Each row is a point on a tangle of strands that fork, close into loops and nearly touch. The rows are in no order.
Two points are linked if the straight distance between their rows is under 75.3. Some points are linked to none.
Koz: 7  -9  20  -9  16  11  -2  5  -3  -1  -12  12  -4  -16  6  -10  23  12  7  -1  8  -6  12  22  8  31  -14  9  9  -20  -7  13  2  19  6  11  21  -6
rekat: 0  2  -7  -14  -32  11  10  10  -8  16  -3  -19  2  -12  -13  22  -9  -14  -2  -20  26  -8  -6  6  14  2  6  -31  16  5  -18  -10  5  3  -13  24  -2  0
fel: 5  -5  -25  5  -27  -18  -12  16  1  -5  28  3  30  -1  -5  -7  -18  5  23  29  12  12  -13  -2  11  17  -7  0  -3  13  3  8  37  -6  -3  -16  -6  23
mek: 8  8  14  -2  -16  -6  -9  2  3  -6  1  9  6  0  -11  -7  -6  29  8  -15  1  30  3  6  -29  16  -33  20  -11  -2  42  4  4  9  -16  -8  -33  -8
pudi: 12  10  -7  13  0  4  17  -5  -11  18  -8  0  11  -5  7  4  32  6  5  -17  4  16  8  -16  -19  3  -3  -1  3  -29  24  -18  10  26  -14  -10  -16  8
sigok: 28  8  -8  -18  1  -4  -19  11  19  -7  10  7  -5  -2  11  -1  -6  -6  32  12  11  -24  15  11  3  15  -3  -2  -3  15  -3  20  -14  -4  -39  -36  -6  5
Zuzi: -4  20  -6  -19  -5  -9  13  -8  19  -5  9  -13  5  -1  6  9  7  -1  -20  -1  8  -15  -14  -5  -15  -7  21  -16  22  2  0  1  -13  0  -4  35  37  8
sur: 23  -5  24  -12  -22  4  -20  11  -23  20  -11  19  -10  -4  14  8  -11  -11  11  -9  9  -9  -2  13  -11  6  29  -14  10  13  11  -6  -19  18  -6  0  -10  -24
Tem: -14  -8  -6  -11  -2  -3  0  -2  10  20  14  -30  -8  -21  -7  18  -18  17  -4  -1  10  -7  21  0  33  4  10  -10  5  -4  -28  4  4  3  -47  -3  -4  -16
Bine: -27  -20  13  6  20  -3  -3  3  24  -18  5  3  -10  8  -17  -6  -9  23  -7  8  -2  9  -1  6  10  -14  -8  5  24  -25  4  -12  16  -11  -19  9  -8  31
Foz: 34  -6  -3  6  -17  -5  -11  8  2  18  0  6  -13  38  24  4  -27  -6  14  7  -4  -8  15  -9  6  4  21  -8  -10  18  17  6  -2  -2  10  -16  -4  0
pezot: 10  14  -15  27  -6  8  7  2  -19  8  -4  2  -7  0  -28  -4  14  2  17  -19  -1  8  5  -6  4  -21  -11  18  -10  -5  -3  -4  -2  -4  -5  -14  -38  -5
buke: 17  -3  23  -6  -3  -5  -24  6  -8  -3  -7  14  -1  -2  2  -14  -19  16  10  -7  4  11  -9  23  -14  17  -8  16  -10  -5  24  7  0  19  -11  1  -21  -15
Sul: 3  -19  11  13  -7  -14  -14  11  19  18  6  -3  14  19  23  -5  -34  -7  -31  4  8  5  4  5  3  3  6  2  16  -4  -3  -6  24  7  6  0  17  24
Bod: 11  3  5  23  -1  3  3  9  26  17  -6  -8  -6  19  11  14  -10  -9  9  8  0  -13  35  -9  21  -1  -11  15  0  0  -18  12  0  2  3  -7  18  11
begul: 1  6  -20  -10  1  -25  -23  7  -6  -22  11  8  -7  -1  -4  -2  24  19  15  22  15  -7  3  0  -12  10  17  0  19  6  -11  2  10  -24  -1  0  24  -4
pem: 5  -15  12  -2  10  12  -4  3  1  2  -6  8  -23  5  3  -7  -12  3  0  -6  -7  -10  11  17  9  -6  3  1  19  -19  2  -22  -15  14  -13  2  -10  19
Busen: -10  2  -7  7  -6  -8  -14  1  -3  9  -9  -16  12  2  -9  1  -7  7  -5  -3  10  27  -18  9  -22  -6  6  -11  -9  -4  0  -14  17  12  -17  1  -19  -14
tuvez: -10  -2  6  -1  28  5  11  -20  5  6  12  0  -14  6  -20  -3  -12  23  5  5  -40  8  20  11  1  9  -13  21  -9  -2  -13  -3  -11  -4  10  -9  -8  -16
fut: -18  31  11  30  -4  -9  17  1  12  7  -5  1  -7  -7  -29  4  -4  0  -16  -16  -4  -8  13  7  4  -12  -2  20  -25  6  -26  8  0  10  3  26  3  -27
Dupiv: -8  8  17  10  40  5  6  3  9  7  4  6  -1  -13  5  -2  -19  -5  -23  -13  14  -14  15  9  11  -16  -11  27  -19  -5  0  22  -6  4  5  14  23  -21
dez: -20  -6  0  -11  15  17  21  -17  34  -6  2  -6  -2  3  -17  12  15  8  -4  -17  -18  2  9  -1  -7  -1  -37  0  11  -12  6  -9  7  0  2  -8  -10  16
nikez: -8  6  -22  2  17  6  22  0  -1  4  12  -18  -21  -1  13  5  1  10  23  -6  8  4  25  -13  0  -18  -14  16  -4  11  11  9  -6  -18  6  -5  8  5
miku: -26  8  -18  -5  -20  -10  12  11  7  2  9  6  17  -23  -10  9  -8  -19  5  -4  -6  11  1  -2  -20  1  7  0  10  42  -22  -3  -11  -10  2  13  -2  -9
mose: -16  -8  -20  0  12  -3  -6  -21  9  10  10  -15  -7  6  20  7  9  -6  -5  -17  2  15  -4  -45  -1  -1  -7  9  -8  7  18  -4  9  -17  16  -31  1  13
Vulod: -12  28  -32  2  -15  -10  18  19  10  1  0  -11  14  7  -22  21  21  6  -2  -3  4  13  1  6  -37  13  8  -27  22  -5  -6  -21  12  22  -27  12  2  0
gaba: 1  2  -19  5  19  -8  -7  -26  -16  -19  23  16  8  3  -4  -13  17  -1  1  16  -13  -25  6  -8  3  -22  10  -4  -12  7  4  6  -1  -25  -2  -19  -12  -6
suba: -14  5  2  29  8  -11  3  -8  -1  5  26  9  1  11  15  6  -17  -8  -16  13  -23  1  13  -30  11  -2  16  23  -1  14  -9  5  -9  -20  6  -9  19  -22
rufuf: -14  13  18  11  -3  -11  -1  -23  4  -6  26  17  13  -3  4  1  6  -8  -22  9  -21  -3  2  -34  4  -5  0  8  -6  20  9  20  -21  -24  -2  9  17  -6
subi: 11  23  -34  10  21  15  24  2  2  -6  4  -33  26  -1  1  2  4  -15  -8  -10  -4  -9  -28  15  -4  -25  -14  12  2  -31  -10  11  5  23  13  -5  13  11
paz: -1  -22  24  -3  12  -2  -20  -4  2  16  -4  20  0  13  12  1  -21  -12  -13  0  -8  5  -23  -4  17  0  8  -2  -13  0  5  20  6  -15  27  -6  7  -5
Sobi: 23  -1  19  4  2  -3  3  -1  -24  2  -4  22  3  11  2  -1  9  -4  0  8  -11  2  -16  2  -2  -21  20  -5  -1  -17  7  6  -9  -4  34  21  3  0
pasi: 25  -6  16  -22  6  -3  -24  9  14  -11  -12  1  -15  5  8  -26  -28  9  -3  0  2  -9  7  31  -7  10  -12  4  -17  13  19  11  -6  16  0  4  -7  1
loza: -15  16  -7  -2  17  -9  4  -26  15  3  3  -13  -16  17  -7  12  11  18  -25  -2  -32  19  -6  -9  -27  12  -4  9  -13  5  -2  -7  -11  -23  26  -3  13  -26
vedot: -23  -19  -27  -6  0  5  -7  -2  0  -12  -13  -15  -17  -1  -8  -3  10  2  13  -6  1  16  -3  -16  -1  -3  -7  0  -4  7  4  -31  6  -11  -2  -17  -33  17
lag: -1  5  41  1  7  -1  4  -2  0  10  -12  19  -11  6  -8  -9  -4  6  -10  4  -19  0  -7  37  -5  12  -6  14  2  2  -16  1  -1  6  24  19  6  -14
sobil: -19  -2  15  6  -5  -2  -11  -8  -11  -7  8  24  15  -14  -10  -1  19  9  10  0  -9  22  -13  -10  -4  13  -19  13  7  7  0  15  -4  -15  -1  3  -3  -5
femeg: -10  2  -26  -8  0  3  -8  -1  -15  -16  3  -1  7  -8  -1  2  28  -18  4  -1  17  -1  -31  -12  -6  -10  8  -19  13  -4  5  -17  -5  -17  -2  1  0  24
tukep: 12  -5  -32  -8  -2  -17  -4  1  -23  -16  15  7  -2  6  12  -6  8  21  28  32  2  -13  7  10  0  18  22  0  4  7  1  8  13  -17  15  -19  15  -23
kube: -22  -16  46  -2  -2  2  -9  -16  -12  -10  -7  22  3  -9  -6  -6  12  17  -3  7  -26  15  -12  7  -1  21  -10  -6  1  -5  6  -3  -6  9  -17  12  -16  -6
finel: -14  7  3  -3  16  2  16  10  15  -6  -2  -10  -8  -22  15  4  -13  -8  -25  1  20  -19  1  -15  20  -25  9  29  -16  -1  2  27  -22  -14  6  24  42  -8
kogig: 11  20  -17  17  -10  7  13  9  -8  -5  -14  3  29  0  7  -12  1  -25  -32  -19  -3  -5  0  3  -34  -12  -31  14  -24  20  3  6  -9  -3  23  -6  6  -4
molu: -1  -7  0  -4  18  4  18  8  6  -2  5  -21  -11  -12  39  9  -16  2  -16  14  26  -19  18  3  15  -22  11  1  7  -15  -1  22  -11  -15  -4  17  40  -2
Bekor: 7  14  -22  5  16  -2  26  -6  -20  -23  9  -24  -3  2  11  -10  -4  11  8  7  3  -2  0  -9  -14  -23  -5  17  -13  -2  20  11  -9  -11  30  11  18  2
Ramog: 7  0  -3  -20  -1  9  -8  6  -18  13  3  14  -10  -12  7  15  14  -2  36  -16  17  2  0  13  -20  11  11  -12  24  10  3  -2  -10  3  -14  -2  0  -24
Nofu: -1  2  -7  -4  12  -4  -6  14  31  12  7  2  -4  -8  7  3  -20  -3  13  8  4  -15  36  8  8  11  -1  11  -2  15  -15  15  -12  -2  -43  -20  0  -10
Sep: -13  0  15  22  -19  7  4  7  -34  -6  -9  12  21  -14  2  -8  -7  -15  5  11  -10  16  -15  18  -16  1  -2  5  0  16  1  -9  -14  14  2  27  -6  -12
tuk: 14  -30  27  -5  11  4  -10  17  10  3  -11  19  8  7  35  3  -18  -28  -20  16  1  -12  2  10  15  -10  8  -7  -12  -4  -1  16  -12  -17  16  -4  21  16
sed: -1  2  -14  -21  14  13  3  -14  1  20  4  -7  13  -7  3  8  -5  -17  8  -16  -14  2  -9  15  -21  9  6  -17  -8  22  -13  -5  -9  11  -8  -15  -12  -32
bimog: 20  -19  16  16  -11  -4  -16  9  -22  14  -8  9  -13  11  21  3  -21  -6  -13  16  0  -17  9  9  26  2  36  -5  9  -11  -19  -8  -2  -8  -1  -15  9  -15
rezad: 8  -2  3  6  -18  -16  -3  18  30  -4  20  11  16  23  -12  1  -7  12  15  18  1  18  -1  -7  4  14  -16  7  15  7  -2  12  37  -13  -2  -14  -4  31
dos: 10  4  -15  -2  8  6  7  -15  -5  15  -4  -9  -7  8  24  15  31  -4  -11  -23  -6  18  3  -39  -15  -7  -4  10  0  -12  23  -14  -10  -12  32  -21  6  8
robu: 20  4  -17  8  -13  -21  -1  5  -12  -13  19  8  9  19  13  -10  -6  15  15  30  9  -7  -11  -11  12  10  10  6  -3  5  9  24  15  -20  23  -6  26  -2
nes: 15  17  -5  -4  29  7  -2  -11  -4  -12  22  12  -5  -9  -6  -8  30  6  17  14  1  -30  12  -2  15  -17  -8  -3  7  1  -3  11  3  -12  -17  -19  1  20
Nebi: 16  11  -6  2  9  6  2  -10  -6  9  1  -7  7  -4  -6  -10  23  15  9  -4  3  -8  17  -4  3  8  4  -1  8  -16  -4  -10  7  26  -14  -8  -11  -6
Sano: -18  12  18  0  12  -10  0  -2  1  3  -8  -12  -4  -10  -22  -17  -22  16  -13  5  5  -5  8  22  1  -11  4  4  -23  10  -18  2  0  12  -16  20  -3  -30
Nede: -3  -24  -13  6  5  9  -8  14  -25  -6  -7  3  -18  -11  9  -6  -2  -1  32  7  9  4  2  11  22  3  9  17  3  3  -18  6  -9  -26  -2  -16  5  -17
Lubu: -12  -2  22  0  -2  -10  -2  1  -1  -6  -2  19  17  -16  25  -3  5  -21  -35  5  -6  -5  1  -25  -3  -11  13  4  -7  7  10  1  -21  -6  7  14  20  6
luri: 21  3  16  -11  5  -1  -2  2  13  17  -1  -2  -1  7  38  11  5  -16  -25  14  -4  -14  25  -34  7  7  15  -21  -6  5  9  -2  -10  12  24  2  27  1
baza: 17  -4  13  -5  -9  -1  -9  -13  -14  1  13  30  -20  15  -4  4  -8  5  22  1  -32  -1  -9  4  1  6  22  -8  8  1  15  1  -22  4  -11  -7  -31  -13
lugun: 22  12  8  0  -11  4  -14  -7  -2  4  -29  9  4  13  -13  -5  25  3  -16  -16  -7  11  5  5  -36  12  -31  -5  -21  10  12  1  7  2  14  -10  -13  -7
biref: 2  0  10  -11  -2  1  5  -4  5  19  -6  -4  -10  -7  18  17  10  -13  -22  -9  11  -23  23  -26  9  -1  23  -33  10  -4  -1  -11  -13  20  -2  15  20  3
zipag: 28  -2  -12  -8  -4  -4  -4  -5  -14  -7  8  12  -23  27  7  -5  -5  5  33  9  -15  -13  4  3  1  -5  13  -14  -8  16  28  6  -7  -13  9  -11  -14  4
Lin: -21  -14  -8  -1  5  4  -8  -9  -23  -11  -14  -8  15  -20  21  -3  15  -25  -20  -2  7  4  -19  -15  -9  -14  14  -24  -10  -6  12  -21  -10  1  -8  -1  -7  6
saleb: -4  -2  30  -10  6  -2  -19  5  -3  -14  -22  15  1  -6  -1  -18  -6  -15  -21  6  5  -17  -9  34  -9  -6  -1  -6  -7  13  -14  1  -3  -3  18  16  10  -12
gimug: -20  -18  17  17  25  -5  -2  -2  18  6  4  13  -19  9  3  8  1  18  -4  -4  -2  18  18  -11  12  -18  -11  24  14  -31  17  -5  7  -22  -23  -14  -10  20
Zotiv: 9  -13  -6  -13  4  12  2  -7  -1  4  5  -16  -12  -7  -6  1  -1  20  15  -6  9  5  -3  8  12  4  5  -4  15  -27  9  -20  7  16  -26  -7  -21  7
zes: -14  -7  -3  22  11  -9  -13  -7  -14  -21  19  17  9  -10  -6  -20  3  5  -2  23  -7  -8  9  8  8  -18  9  11  3  -6  3  -8  -1  -8  -27  1  -20  6
nodab: -12  2  0  8  33  10  20  -19  -7  7  22  8  11  -2  -4  -1  -10  -5  -4  -16  -28  8  0  6  -1  2  -15  26  -5  2  -11  3  -15  -11  10  -5  11  -21
beva: 17  18  -24  -2  -24  -12  -6  6  -8  -16  17  -10  22  3  -8  -10  3  -1  15  14  15  7  -35  -8  2  3  3  4  3  9  2  9  19  -4  23  3  5  12
Kosol: 17  -4  -12  -14  9  4  13  -6  -6  -11  19  -21  6  -6  22  6  -11  -4  -13  17  10  -31  4  3  15  -18  16  -12  26  -11  -14  6  0  -9  5  3  28  3
gofiz: 0  27  -17  5  17  7  6  -20  13  1  -3  -19  -9  7  -6  9  13  5  -24  -15  -14  -8  6  -11  -10  -4  -21  31  -18  -9  -1  3  -13  -9  33  -8  25  -11
kat: 7  2  -26  -15  4  16  19  -6  -3  11  -4  -29  -21  2  16  7  9  -4  25  -13  12  -2  7  -8  -3  -1  -2  -3  10  7  -3  -2  -5  5  26  -3  13  -1
Fudud: 31  -13  21  -18  6  10  -8  3  -1  -1  -17  9  -34  23  -1  5  20  16  27  14  -4  -5  12  -7  13  18  5  -15  10  -22  15  5  -10  -4  -6  -9  5  17
lipu: 20  -15  -22  -19  -2  5  -24  1  -11  -4  17  3  11  -7  2  -9  -16  0  25  -4  3  -4  -14  17  11  26  3  0  -4  4  7  5  8  7  -7  -37  -21  -14
Gike: -3  -1  21  2  -4  3  5  0  11  0  -5  21  -12  3  -29  -5  -1  19  -4  1  -35  9  18  31  -12  18  -20  20  1  7  -14  -14  -5  0  7  -2  -19  -11
Geti: 4  3  13  -7  22  12  -1  6  2  4  -13  7  12  -27  -5  -11  -5  -14  -9  -20  22  -25  6  21  14  -23  -12  7  -25  -5  -1  26  -2  19  -5  7  -5  -5
Voba: 36  -8  19  -3  -16  -4  -16  12  -28  18  -6  14  7  5  6  5  -5  -3  6  1  17  0  -13  1  1  -15  29  -17  -7  -12  17  5  2  11  12  9  -13  -9
Gudat: -8  11  -12  -6  -14  11  12  3  1  -13  16  10  18  -13  -12  6  18  -25  7  1  -5  -1  -40  4  0  -1  1  -3  35  6  -10  -6  -12  -9  3  20  7  23
Bude: 14  -16  30  -19  -7  0  -19  11  12  -18  -23  11  -31  22  -14  -9  -3  17  18  17  -13  -1  2  15  6  27  -1  -8  4  2  -6  3  -7  -3  -11  0  -5  6
Tona: 19  -4  6  5  7  6  -3  0  10  25  -1  -7  -10  21  35  7  -26  -17  -14  7  -5  -17  34  -20  2  -11  12  -2  -13  12  19  -9  -3  11  14  -17  8  -1
seli: -29  -10  35  3  -14  15  19  -13  1  11  -22  -7  -13  -22  -12  8  4  -3  -12  -11  -7  3  -13  -12  33  9  0  -11  -13  -16  -11  -5  -1  24  1  9  -13  -2
mobu: -8  2  -11  4  9  3  18  -8  0  -14  3  -1  7  2  16  -8  6  -9  -14  5  -10  -20  28  5  -18  -6  10  -10  25  2  -7  -29  -13  11  -1  19  13  13
viras: 20  11  10  27  -7  1  14  4  -27  -5  11  15  15  5  -15  -12  5  -7  8  9  -10  11  -13  -8  9  -28  -1  10  -12  -9  11  17  -3  -9  23  11  -13  15
folon: 3  -36  -32  -24  5  0  -15  -11  -14  2  13  -6  -11  2  23  8  -6  4  10  -3  8  -14  -14  7  23  4  11  -30  11  -12  13  -11  10  -20  -16  -32  -8  13
Busaz: -23  -15  -21  -25  -5  9  13  4  13  7  5  -22  -4  -36  -6  12  -2  6  16  -9  19  1  9  2  25  19  -13  -9  1  7  -24  10  4  1  -27  -9  1  -3
Dov: -9  -38  14  9  -4  -1  -19  -3  -10  -6  -10  23  -13  12  1  -11  -13  -1  6  5  -15  11  -22  5  24  -2  5  3  -8  -10  12  0  5  -18  7  -7  -18  12
Zamam: -2  -10  -2  -1  8  -4  -1  6  6  -7  3  7  -19  16  16  -10  -13  9  -5  4  -9  -12  39  10  -18  7  7  -4  26  1  10  -36  -13  13  -18  6  3  21
rig: -2  -23  -24  -25  -3  2  -5  -5  5  -3  13  -16  -28  1  14  9  -18  11  24  -11  5  9  -18  -3  8  8  6  -19  12  -16  33  -19  0  -2  -29  -27  -32  19
koniz: 4  -12  9  23  13  -4  1  0  26  21  12  -13  8  29  35  14  -41  -5  -10  17  -3  2  15  -9  15  8  -4  16  1  -9  -4  10  9  1  8  -13  27  12
naf: -24  -10  -18  -19  10  -1  -1  -24  12  -9  12  -30  18  -6  -11  -4  -22  5  -10  4  -13  6  -29  5  7  7  -7  -9  -11  -1  -22  2  10  -1  14  -6  1  -2
toki: 27  -15  -2  -27  1  6  -28  1  8  3  13  2  5  -4  18  -8  -9  -4  3  -3  9  -19  6  14  5  26  4  -10  15  -2  1  4  1  17  -28  -30  -4  -3
viz: 7  -10  -3  16  -17  12  -16  13  -32  -10  -17  0  9  -5  -16  -14  5  -16  3  4  16  29  -36  7  18  12  -4  18  -5  -21  -11  -11  14  8  22  -1  -15  1
fosen: -3  11  4  -1  -5  -6  7  0  14  0  14  8  3  14  9  5  4  -12  -18  9  -2  -23  26  -22  -7  0  19  -27  33  8  -9  -6  -9  8  -10  23  26  18
fosi: 13  -17  11  14  -14  -18  -27  12  21  10  11  21  22  27  9  -1  -23  -3  -6  10  11  2  -4  -2  7  9  5  0  9  -5  10  6  26  -2  -22  -18  -5  30
vige: 19  -11  18  -17  -6  -7  -26  14  6  2  -16  6  -22  14  6  -1  -24  4  13  17  0  -10  9  25  0  26  7  -6  -9  21  -6  15  -5  -2  -3  -2  13  -24
tafik: -23  18  -21  -9  -1  -5  20  1  38  -5  11  -14  4  2  -12  20  11  10  -17  -17  13  -3  -26  -2  -13  0  9  6  35  -21  -2  -16  4  -1  -12  18  26  18
vazot: 15  6  -6  1  22  6  0  6  -11  -22  -3  8  13  -14  -4  -16  28  -6  -3  5  10  -22  11  5  4  -30  -4  3  2  -20  3  -2  -2  1  2  4  -5  30
feg: 4  27  -19  7  7  -6  22  6  -15  -14  -7  -11  21  -10  14  -9  9  -2  -11  -11  17  5  -3  -3  -30  -13  -8  18  -21  1  20  9  -8  1  10  8  20  -8
bute: -21  7  13  6  -1  -9  6  2  7  3  -26  -34  -21  -2  -25  -8  -17  20  -17  0  10  -1  -1  18  6  -1  -10  5  -24  -5  -25  -10  16  18  16  9  -11  -12
buleb: 6  15  -8  7  -22  -5  18  -4  5  -4  -11  -45  -1  3  3  1  -17  5  -16  8  5  -10  -6  -12  -1  -23  8  -7  -3  -4  -4  -7  -2  15  27  32  19  14
Foso: 13  -21  -5  -2  -3  5  -20  12  -9  4  -4  20  -16  15  -13  3  0  -8  33  -4  -4  9  -18  7  22  3  4  6  9  1  -9  8  7  -26  10  -23  -17  4
Niva: -26  5  8  -1  7  -2  14  -3  9  -12  9  5  -1  -2  -27  6  16  15  5  4  7  17  -12  3  -6  -12  2  -16  20  -21  12  -19  9  -4  -33  20  -12  12
Rufi: -15  16  3  15  -13  4  13  -5  -3  -10  -16  -5  17  -7  -11  -11  -3  -19  -17  -9  -12  4  -7  -4  -15  -13  -26  -5  -34  26  4  9  -8  0  11  16  -9  4
nugak: 4  -12  -12  20  -22  3  13  9  -10  -4  5  -28  -3  4  0  -2  -15  12  20  25  3  0  10  -12  34  3  -2  5  14  -12  -18  -6  5  10  -2  3  5  21
Vakir: -25  -10  30  1  -7  -10  -20  -19  -11  -9  -4  5  24  -17  4  -10  -1  -1  -26  18  -13  4  -24  -3  -3  11  5  -21  -10  0  -2  -4  2  14  -5  15  2  -2
ziz: -5  2  6  9  -1  -6  -8  -2  1  23  -4  1  5  18  -21  7  -14  3  -2  -17  -12  24  -20  5  -18  -1  7  9  -18  7  -5  -5  17  0  8  -11  -27  -26
lani: -11  10  -3  3  -27  1  1  9  2  -22  13  23  27  -23  -14  -1  21  -10  7  1  -3  9  -30  -7  3  9  -27  26  16  17  0  14  -2  -20  -1  11  8  18
lapu: -7  -10  41  -1  1  13  5  -8  2  -20  -17  20  -14  -2  -32  -6  13  10  4  4  -25  6  -5  -3  17  -11  -11  -7  -5  -16  7  3  -5  -3  -13  15  -28  8
funaf: 7  -21  -30  -9  1  0  -17  -9  -28  -2  14  -12  19  -9  24  -7  -7  -2  6  0  26  -5  -13  -8  8  9  10  -13  -5  0  15  -1  19  -2  -1  -34  -6  -6
Zopu: -35  7  -5  -8  -14  4  18  -8  5  -5  -21  -23  0  -12  13  -3  -8  -26  -17  -8  -7  -1  -11  -7  -15  -3  -6  -18  -21  34  -8  -12  -12  7  16  16  4  -2
puzu: -24  10  21  12  -7  7  25  -8  5  15  -28  -17  -24  -4  -25  10  2  5  -6  -13  -16  -2  -5  12  7  6  -7  2  -18  -3  -19  -17  5  31  7  -2  -21  -15
lel: 16  7  16  10  -3  -2  13  11  -13  3  7  6  24  -7  1  -9  -6  -6  2  1  7  6  -9  -23  20  1  -2  18  -9  -12  3  30  -1  10  19  9  17  8
tesu: -17  1  -4  -1  11  -7  6  13  39  13  10  -3  -16  -10  -15  16  -10  14  7  -3  6  -3  31  3  17  -6  2  8  15  -9  -16  2  6  3  -39  -10  -8  3
retub: -8  9  -13  25  -2  -9  -6  -13  -17  -30  -3  5  -1  -1  -27  -17  29  16  0  20  -17  11  6  0  -7  -3  -4  10  2  -8  -7  -28  -2  -6  -9  8  -22  8
tun: 10  2  5  3  -20  9  9  6  -6  12  2  -10  11  -10  0  2  -4  -15  -1  -8  16  2  -13  -3  19  -5  1  -5  11  -4  -13  11  4  12  11  15  4  2
Lomur: -21  7  -22  37  -7  1  6  -2  -21  -29  -9  -3  11  -13  -4  -17  20  -7  -12  11  -4  20  -6  -6  -3  -11  -14  30  -7  -11  2  -24  -10  -6  0  12  -5  17
pelov: -4  16  -26  1  -8  -12  7  21  9  6  -8  -13  11  19  -25  17  -4  1  -2  -1  -9  26  -19  11  -40  -5  7  -26  2  13  -6  -9  16  6  -15  4  -14  -8
Situ: 13  1  31  -24  -4  2  -30  4  -7  -8  -26  23  -5  1  -13  -7  23  -4  0  1  7  -7  -7  6  -10  13  -2  -14  -2  13  -6  15  -1  -1  19  18  10  -7
Vufen: -23  15  -11  -14  12  5  8  -10  16  13  -14  -18  -7  2  -7  8  -6  -16  -9  -19  -15  -3  5  1  -23  -12  -3  -19  -21  38  -13  -10  -6  0  6  0  -11  -18
mev: 11  7  4  -23  -1  1  -18  -10  7  -4  -23  -5  -12  21  -17  -5  21  -3  -3  -11  -4  3  -17  -3  -17  6  -5  -18  -15  14  -8  5  7  -8  33  -3  -2  -5
rik: 12  -11  -20  -23  0  16  6  3  -6  18  -4  -15  -3  5  16  4  -6  -18  15  -21  9  -2  -2  17  -21  10  11  -16  16  19  -5  -19  -5  8  9  -6  1  -14
Rezuf: 13  -1  8  -14  -24  11  -9  13  -20  24  -12  -6  -7  -10  -9  11  -26  -11  2  -22  14  1  -16  24  9  5  12  -15  8  6  -13  -14  -3  13  -19  7  -24  -24
Fere: 21  -9  -16  10  9  11  -5  7  -19  -11  -7  -1  11  4  3  -17  -4  -18  -6  8  8  -14  -1  12  3  -35  8  -4  -1  -16  5  -24  -1  7  10  -4  -22  21
fevud: 11  -3  11  -5  -9  -3  -15  8  10  -9  -13  -10  8  3  -6  -27  -9  8  -1  12  12  -10  17  4  9  18  -15  -4  -12  11  -8  8  15  21  -2  2  2  8
Zaz: 7  1  -7  -8  0  7  10  0  -9  26  3  5  -2  -4  25  16  32  -8  9  -26  17  18  -1  -29  -20  2  3  -9  15  -13  32  -14  6  -3  3  -10  1  19
Vemi: -2  8  -19  14  -6  -23  -22  2  -20  -17  2  14  5  2  -13  -4  22  23  15  14  3  15  -2  9  -24  3  12  15  10  0  -1  -15  7  -18  3  2  -6  -17
kekur: -20  4  26  21  -12  13  32  -13  -3  -4  -16  6  0  -6  -25  6  24  5  -8  -9  -23  19  -17  -17  16  -12  -15  1  -8  -29  0  -1  -7  9  3  16  -16  8
Tubef: -5  -5  -25  4  16  -2  -6  -15  -11  -1  20  -9  28  0  22  -8  -13  -17  -12  -12  15  0  -11  -34  -3  -3  4  5  -19  8  18  2  16  -3  10  -35  2  -2
Dedid: 3  15  4  15  -7  -4  8  9  25  1  8  2  7  0  4  2  8  -4  -3  8  13  -23  28  -13  25  2  -5  3  1  1  -13  32  7  14  -15  14  21  15
sibip: 19  16  4  11  -1  -12  -22  -10  -11  9  0  5  8  11  -13  -11  8  22  -8  -11  9  12  14  -13  -28  4  -19  14  -32  4  27  2  11  2  -2  -16  -16  -16
Dake: -20  6  12  -6  -2  -10  -14  -14  -11  -9  -4  -8  21  -23  12  -4  2  -10  -25  7  14  -7  -9  -21  -10  -20  11  -24  -20  8  9  8  -10  3  -13  18  6  -6
zanon: 26  0  9  -19  21  20  6  -4  -8  8  -5  10  -18  -4  11  7  46  6  22  -2  -2  -9  19  -7  9  17  -7  -4  9  -20  9  13  -12  6  11  -5  14  3
Novog: -27  14  8  7  2  -13  -8  -12  2  13  -10  -2  0  4  -7  7  9  1  -18  -15  -20  27  -26  -11  -24  10  6  10  -17  5  -15  -6  3  -8  8  -9  2  -36
kobam: -8  18  6  12  -9  3  27  4  22  19  0  6  -23  0  -32  29  3  8  12  -26  0  3  26  2  1  -7  -8  11  -11  11  -4  15  3  1  -3  18  -14  -26
tid: -25  -10  -23  -24  -11  2  20  12  29  -3  -2  -34  -11  -22  8  12  -5  5  15  -1  15  3  -3  2  17  20  -12  8  13  8  -22  19  -4  -9  2  10  34  9
goka: 5  5  18  -1  -10  -5  3  4  30  -5  9  7  8  9  -17  -6  4  15  2  9  -5  1  20  -3  7  17  -26  6  3  12  -4  22  20  4  -6  3  3  13
kadil: -7  22  -15  -2  -13  -4  23  8  25  17  7  12  8  -7  -30  26  11  -3  6  -22  -8  16  10  9  -28  0  -10  0  8  21  -13  5  4  -10  2  8  -8  -12
tef: -19  13  -5  12  -3  12  20  24  8  -13  -7  7  12  10  -33  19  23  0  -3  -6  -1  21  -12  18  -24  4  -11  -21  19  -27  13  -23  16  22  -40  11  -12  4
lelil: 1  -26  6  21  -18  2  -2  19  -32  0  -17  14  -13  -3  28  -8  -15  -22  7  12  4  -2  1  -2  15  6  24  15  8  9  -23  -8  -5  -16  15  -17  12  -16
Tinev: -5  3  3  -3  7  9  12  6  19  -3  5  2  5  -21  5  -1  1  -7  1  -13  21  -21  20  9  12  -9  -15  -4  -4  2  6  22  5  16  -22  18  0  20
bugim: -1  -7  -13  0  6  -14  6  -7  6  -5  11  -11  -17  26  3  3  -9  24  8  11  -4  12  1  1  -10  -7  10  -6  14  -9  7  -12  12  -9  17  14  9  12

How many points has the smallest loop of links through each point below? Write none if it is on no loop.
sur => 8
rezad => 7
mose => 10
lani => 8
kat => 10
Gike => none
Nede => none

A piece is two or more points that can be reached from each other along the links. Count, over all rows, the pieces, the separate loops (a circle has one, a figure eight two, a Y none), the forks (points with three links) and the tips (points with one).
pieces => 6
loops => 5
forks => 12
tips => 14

A fork is a point with three links, a tip a point with one. Leave the first point through the second and follow the links. Name the first fork or tip that comes.
nodab / tuvez => pasi
gimug / Bine => gofiz
sed / Vufen => rik
gofiz / loza => gimug
miku / kadil => kube
buke / mek => nodab
